Each row is a point on a landscape with many valleys, with its height.
From any point a ball rolls to the lowest of the 2 points nearest to it. It stops when none of these is lower. Distance is the straight distance between rows; heights are no part of it.
pogu (h 2.85): [ 18 -21 -17  -3  -3  14   7 -10 -13   1  17  -7 -16  11   5  -5  17  -4
  10   2 -39 -32]
gadeg (h 2.55): [ -3   2  18 -12   5  -2 -11  -9   1  13 -24  -9  -5   2   4  24 -23   1
   4 -16   8   4]
motuk (h 1.65): [ 19  -9 -26  -5  -5  13   0  -8 -30  11  10   3   8   2   5  -3  28  17
  25   5 -22 -32]
lif (h 4.93): [ -4  -4  -2   5   0  15   6  12 -16 -30 -11  11   6   9  -7  -6   9  23
 -11   1   1   5]
kamo (h 3.08): [  8 -17 -23   0 -17  -2   9 -14 -30   1  10  -9  24   4  12 -15   2   8
  11  -3  -9 -15]
mif (h 2.89): [ -2   7  19   5 -19  15  14   0   0  10 -15  16  -7   3 -19   0   0 -13
   6 -20  21  -3]
dop (h 1.94): [-11   1  22 -22 -12   1 -14   1  -8   4 -36 -13 -10 -12   5   1  -8   1
  13   4  14  -2]
vak (h 4.09): [ 12   4 -10  15   4  -2   9   0  27  13   5   7  -2   9 -17  19  13  14
  -6 -16  16   5]
konus (h 4.50): [ -4  -1   6   9 -12  21  22  10 -25  -5  -2  -9  -7   8 -12 -22  -5 -13
  17 -29  -7   5]
Vumar (h 0.83): [-28 -17  11  -4  -6  15   8   6  -5 -20  -2  14 -22  -1   7  -1   2 -18
 -13  30   3 -14]
Fitam (h 1.37): [ -1  12  21  -2  15  10   0  21 -19 -24  16   8   1 -19   4 -15  -6  10
  11   2 -35 -24]
vade (h 4.19): [ 14   2  -7   2  -9   7  12  11 -15 -15   4  -6  24  -2   2 -21 -10 -10
  18  22 -29   1]
fitur (h 5.24): [ 11   1 -11   7  14   1  -8 -11  -2  -6  23  -7  16  10 -10 -11 -25  13
  20  -8 -23  -1]
bitog (h 4.66): [  4 -10  -4  -2   2   1  -6  15   9 -15  -8   5  25  -8  -2 -11  -4   0
  12  41 -14   1]
linep (h 3.95): [-21 -11  -4  20   1   2   6   3  18 -16 -29   4  11 -16  -7  28 -13  -7
   3   2  -9   3]
gati (h 5.09): [ 14  -2  13   8  15   1  -8   9   0  18  17  30   3 -20  16  -9   1 -17
  33  -2 -12   4]
tef (h 3.55): [  8  17 -11 -12  -2  -8 -31   0 -10 -10   2   7  -7   1  20   2   1  30
  -2  16  22  -2]
kefu (h 2.95): [  7  -8   5 -16  26   3  12  -3  -8  27 -12  -5   2   8  -3  34  -4   6
   3 -13  11  -1]
zeku (h 4.44): [  6  15  15  -1 -25  -8  12  -8  22  -1 -26 -13  18 -10 -25  -2   8  -8
  -9 -15   7  14]
danez (h 3.44): [ 13  11  -4  -8  19  -8 -11  12  -2  -2   4  -4  -1   1  17 -12   7 -16
 -20 -21  10  26]
kada (h 4.27): [ 26  12   1  -5  -6  -6 -22  -3   1  -7  18 -11 -16  -3  19 -14 -14   6
  10 -10 -27  -7]
dil (h 5.35): [ 17   0  22  11  -7  19   0  10 -11  19  12  27  -9 -24  18 -12  10   2
  28 -11  -3 -22]
Sepa (h 5.08): [  0  -2   7  10   4 -14  -7  12   8 -11 -10   9  28 -29  12  -8  14  11
  12  23  14  -1]
geser (h 2.92): [-15  -7  11 -14  -7  11 -14  -1 -14  -9 -12  10 -21  -4  14 -13  -5  11
 -26  -1  13  -2]
solu (h 2.97): [ -7 -22  -5  -3 -18  -4   5 -23 -28  -8  10   6   6  14   1 -11 -11   6
  -6  17  -8  -8]
pomi (h 4.49): [-13 -18 -26  17   4 -16   6  -2   4  -6  16 -24   4   2   4 -13  -5 -10
  19  -9 -15  10]
Lafi (h 4.11): [-15   2 -20 -13  11 -21 -12 -18  12   2   2  -2   0  -3  -3  28  -6  20
 -14   8   4 -13]
ran (h 3.43): [-21 -20   9  -4 -15  -9 -11 -12  -3  -3  22   1 -22 -15  17 -18 -10  10
 -15  -8  22 -12]
Gefo (h 4.21): [  4  -4 -18 -15   0  10   1 -16  -6  23  13   8  11   4  11  11  -1 -15
 -18  17  -2  -6]
Vuv (h 6.16): [ 15  12   5   2   3 -28  -4   3  32  23   3  11  11 -10   3  27   9 -19
 -13  -2  -1  23]
fadin (h 6.32): [ 13  -7  10  -3  -1 -24  16   5  24  26 -14 -11   9  -6  -6  20   3  -5
   0 -20   2  24]
zeput (h 4.26): [ -5 -18 -26  10   5   4   2  -3  33 -12 -14   5   5  -2   5  19  -4   1
  -2  18 -12  10]
duna (h 2.34): [ -7   4  26   5   4  -2  -3  10 -22 -30   6 -13  -4   5  -8 -10 -17  16
  -1   3 -33 -33]
fodi (h 1.85): [-11 -27 -13   4 -13 -18  -2 -24  -7 -31 -10   1   0  13   1   2  -7  26
 -11  20 -10  -5]
Tem (h 3.58): [ 23   9  -9  -1  33 -17  -9 -10 -10  26  11  -1  11   2   5   1   9  -3
   7 -35  -3   7]
dala (h 3.31): [ 22  10   6  -8  26 -16 -24   4  -7  19  -7   8   5   2  11   2  -9  10
  20 -21  10  28]
Guve (h 5.43): [-13   4 -19  18  20   3  21  -1  -1 -11  22  -2   9  23 -32   7 -11   2
  -4   3  -5   7]
lol (h 5.60): [  2  -8  14  22   4   6  -1   9  -6  14 -12  23   6 -26   9  -1  23   2
  17  -6  18 -13]
laret (h 1.83): [ -3   0  21 -18 -16  16  -1  -6 -11  10 -14   2   2   1   2 -23 -28  -6
  24  -9  11  21]
tilar (h 2.50): [ 11  -1   5  -3 -16   1   2   4   5  13  -2  -6   4   8   6 -14  -9  -4
  21   7  10  23]
guma (h 4.22): [ -9 -20 -35  -6  14  -4  -1  -9  13  11   9  -7 -12  11 -15   1  15  -4
 -12  14 -11 -11]
lita (h 4.70): [  2  -2 -10  13   7  26  17  11  -2 -18  -4   1 -10  21 -15 -17   3   1
  -4 -17  -5  19]
vez (h 3.30): [-26  -5   4   2 -13  10   8 -16   3 -15 -31 -14   0  -1 -28   9 -14  14
   6  -7   7  -5]
guri (h 3.27): [ -8  10   8  12  -5  22 -11  -1  -2 -22 -19   6  10 -15   7   3   1 -30
 -19  -5 -10   2]
bako (h 3.65): [-20   3   7  11   0  20  12  -3   7 -19 -46   8  11 -16 -25  25   6  -2
   5  -6   0 -10]
bepuf (h 4.14): [  2   2  -1   5   3 -14   2  -4  -6  -6  -4 -32  14   3  12   3 -11 -19
   1 -14 -13  12]
suta (h 4.43): [  0 -11 -27  -6  13   2 -14  -4  23   1  -1  -4 -18  10  13  10   8   1
   0   8   3   9]
lis (h 2.79): [-24 -23   8   7  -8 -11   6 -12   6 -19 -14 -15  -1  -2  -3  19 -12  24
   0  10  -4 -19]
Tud (h 2.94): [  5  -4  -1 -29  14   7  -7   6 -16  -6 -12 -16 -12   4  24  -6  -3 -17
 -23  -7  -2  14]
Ger (h 3.85): [-22   5   8  -5  11 -20  11  -1  15   6   7 -11 -14   2  -9  25  -9   9
 -13   0   9   0]
Ler (h 4.79): [-10  13   7  -1 -13  -6  12  13  -3  -4 -16 -16   7 -13   6  19  16 -25
 -24  11   3  -7]
rapa (h 3.42): [  7 -17  -7   3  28  -6  16   7   5  28  -9  -5   3 -15   3  29  24   2
  -5 -16  12 -11]
pifev (h 5.15): [ -7  -1   0   4  -6  15  30  10  17   6  21  -3  -9  22 -23   6   3  -6
  -3  20   4  -6]
genup (h 3.07): [ -8  -2   7  -4   0  -6 -10  -5 -40 -27  -5 -16  -6  13   8   9 -18   5
   4   6 -23 -21]
Zegak (h 1.43): [-21  18  -6 -10 -21  25   1  -3 -10 -12 -19  12 -16   4   7  -1  -6 -21
 -17  11  15  16]
dano (h 4.15): [  7 -14  -2   7  -7  15   8   1 -26 -11 -18 -12  -8   1   8 -10   4   7
  23 -19 -17 -13]
Los (h 5.17): [ 12   7   0   2 -24 -18   1   7   4   4  -3 -21  -2  -9  19  -1  29 -11
 -16   9  17 -16]
kolen (h 3.29): [ 10   0  28   7 -18  -3   5  -4  21  36   1  26   0   2 -17  12   3  -4
  -1 -22  20  14]
Kelaz (h 5.19): [  1  10   8   7 -11   4   7  13  -3 -17   4  -2   8  13 -23  -9  12  17
  -5  18  11 -14]
nutog (h 4.89): [  1  12  27   7 -27  -4  13   3  15  -8 -13 -14  25   2 -37  -6  -8   6
  -9  10   7 -10]
reb (h 3.61): [ 26  26   7   6 -12  26   7  12  -8   2  12   9  17  12   0 -17  -7 -12
   3  13 -22   0]
Lun (h 4.42): [  5 -10 -20  14   6  17  11 -15   4  15  19  15  14   4  -9   7  12  11
 -19 -14  12   1]
ragan (h 3.71): [-28  -5   1   2   4 -11 -17 -17  12  -5  14   5  -7  -4   2 -12 -21  20
 -12 -13  14   8]
Per (h 4.83): [-13  13  15  -5  -2  10 -14   4  -6 -15  21  -3 -29  16   5 -17 -20  -3
  -9   3  -8   0]
Leda (h 2.87): [ -4  13  25   7   8  11  -3   3 -24  -1   5  19   5 -11  -2  -3 -17  18
   8 -24   5 -13]
pazom (h 2.06): [ -7  -6   0   5 -19  23   7 -10 -11  -3  -7   2 -18   8  14   7  -8 -16
   0  16  -9 -17]
levup (h 5.40): [  4 -10  -9  22   5  -7  -7  16   9   5   3  17   5 -27  18  -3  28   2
  23  13  24   7]
sep (h 3.66): [-11  10  -2   4  -9  -7  -9   9 -29 -20 -19 -26  -9   2  15  -2 -10  -6
  15 -12  -8  -1]
mivi (h 5.72): [-17  -2 -29 -12   3  -9  17  11  13  -7  18   9   3   5 -16   7  20  -4
 -30  20   2  13]
tava (h 4.90): [ -1   3  -5   6  16 -10   2   3  -3  22  33  25  -8   1  -8 -24   9 -13
  46  -6  -2  11]
biraz (h 2.27): [  6  29  29   3  -1   9  -3  10 -11 -15  19  17   9 -17   3 -23  -7   8
  16 -18 -23   1]
pov (h 3.41): [ 17 -29 -19 -17   6  16 -14 -21   3  23  19  -7 -22   9  14  -9   9  -6
  -4   0 -22 -26]
mag (h 4.61): [ -3 -21 -25  -5   5  13  11 -26  -9  13   9  12   4  23 -10  20  -4  14
 -16   7  -1  -6]
Peto (h 4.48): [ 15   3  13   9 -10 -12  -9   5  19  -2  -4 -13 -10 -13  18 -20  15  -9
 -25 -13   4  -8]
Rafe (h 3.88): [ -5  12 -12  -5  29 -17 -32  -6  12  -4  18   9 -14   1   2 -12 -12  20
   4 -12   8  20]
Koges (h 6.44): [ 10  -9  -4   2   9 -23  24   7  25  18   9 -13  19  -1 -13  -4  16   1
   7  -7  15  28]
tilib (h 5.57): [  0  16 -23  -5  11   0  16  11   6  -9  20  11  10  16 -24  -2   5  14
 -15   8  12  22]
pezi (h 5.44): [ -9   7   1   7 -23 -11   7  16  12  -9 -25   1   7 -22   7   1  11  -3
  14  18  17   9]
pav (h 4.78): [ 12 -10  -2   1  13 -16 -12  -8  10 -17   5 -15  19   7 -23 -11   7  28
 -26   9 -11 -27]
dapet (h 2.31): [  8  23   2  -3 -31  25  -2  -5   2   4 -12  14 -16  10  -8   1   6  -1
 -12   0  26   9]
dusa (h 3.90): [ 22  13   8   0 -10  -1   1   9   5   0 -16 -10  -4   1  -5 -16   8 -11
 -13 -25  10  20]
lopa (h 3.06): [ 13   0  -4  -9  -3  -4 -23 -11  -8   3 -19 -12 -10   0  19  15  -3  21
  -2  -7  14 -12]
dipa (h 4.10): [ -9  12  -3  -1 -13   4  -9  -8   2  -6 -48  -5  -4 -14  11  20  11 -22
 -14  -6   3  -6]
Loga (h 2.25): [ -5  -1  11   2   8  22 -12  12  -1 -25 -12  14 -10 -16  13  -6   7 -15
 -32  21  -8 -11]
Zase (h 5.93): [ 12  10  -5  -5   1 -37  -2   6   8  17   1  -2  13 -16  17  22  18  -7
   8  13  15  24]
pum (h 3.83): [ 14  16 -12  13  27 -28 -15  -4  18  23   9   1   1   6 -13  11  19  11
   4 -22  10  12]
Diti (h 3.59): [-12   2  29  -3  -2 -21   6   4  29  26  15   8 -14   3 -14  10  -8  -3
   9  -3  16  13]
gevar (h 1.01): [-26  -5  10 -18 -21  12  -1  -6  -7  -8 -36   3   3  -8  -4  -3 -32  -9
  12  13   6  12]
mok (h 5.05): [  7  -5   0   0   9 -15  -2  -2  11   1  19 -21  12   7 -14  -3  -3   8
   3  14 -15 -17]
Mulit (h 4.72): [ -7   0   0  13  12 -24   0  10 -11   0  21  -5  -4  -9   3 -18   3  -9
  32  -6  -3   7]
zet (h 3.89): [ -5 -18 -17  -1  25   0  -8 -10  17  30   9   7   6 -11  -3  10  21  -4
  -8   1   1 -19]
Rav (h 3.32): [ -6  15  23   9  19   4   5  -3  -3   7  11  10  11  -1  -8   7 -18  -9
 -10 -15   6   3]
bibav (h 5.30): [-11 -11 -17   1  26  16  25   2  17  13  23   8   7  13 -34  -4   3  -2
   5  14  -6   1]
dizi (h 2.24): [ -9  -4   2 -26 -27   9  -4   0 -14   3 -10  -3 -15  13  22  -7  -8 -15
  -8   0  15  15]
gok (h 4.45): [  5 -14  -9 -11  13  -9   6   5   7  -8  -5  -8  14   7 -12  20  10  27
 -23   8   0  -7]
Tiva (h 3.94): [  9  13 -22 -12   0  -2 -26  -6 -15 -15  16   3 -22   8  14 -13   5  11
  -8   4 -12  -9]
login (h 4.99): [ -4   2   7  -5   8  21   6   9  13 -10  13  -2 -14  15 -13  -5  -5  -3
 -21  10  -9  -7]
Geg (h 2.99): [ 15  19   1  14  -9  24   1   8 -12  -2  10   1 -11  11   7  -1  -2  -8
  23   7 -16 -20]
puza (h 4.60): [  2  12  23   4  -5  -3 -15  -7  -3   4  20  -6 -17   0  18 -17 -17 -21
  -2 -13 -15  -4]
rerit (h 5.69): [ -3   2 -13  12 -16 -25  13  14  18   2  -6   0  -3  -7  14  10  14  -9
  14   7  16  34]
disum (h 3.00): [ 24   4  -5 -14   9 -20 -14  -2   7  24   6 -14   4   5   6  -1 -10   0
  20   9   3  14]
zef (h 3.73): [ -8  13  13 -17   0   9   8   1 -13  16   9  13   6   7  -1  11  -5 -18
 -21  13  18   9]

Call two points neighbours if one is among the 2 nearest of the other. Go from one point of each pair to the other, from neighbour to neighbour, staying as low as possible. Name the highest point that can't be avoided.
Vumar and Fitam => Los
motuk and fodi => kamo
fodi and Fitam => mag
Zegak and gevar => Rafe
Zegak and motuk => guma

Two balls start at each pair of points below. Name the first point that both come to, or write never.
pifev and guma => gadeg
Lun and suta => gevar
Kelaz and pav => Zegak
lif and Guve => never
mivi and tilib => gadeg
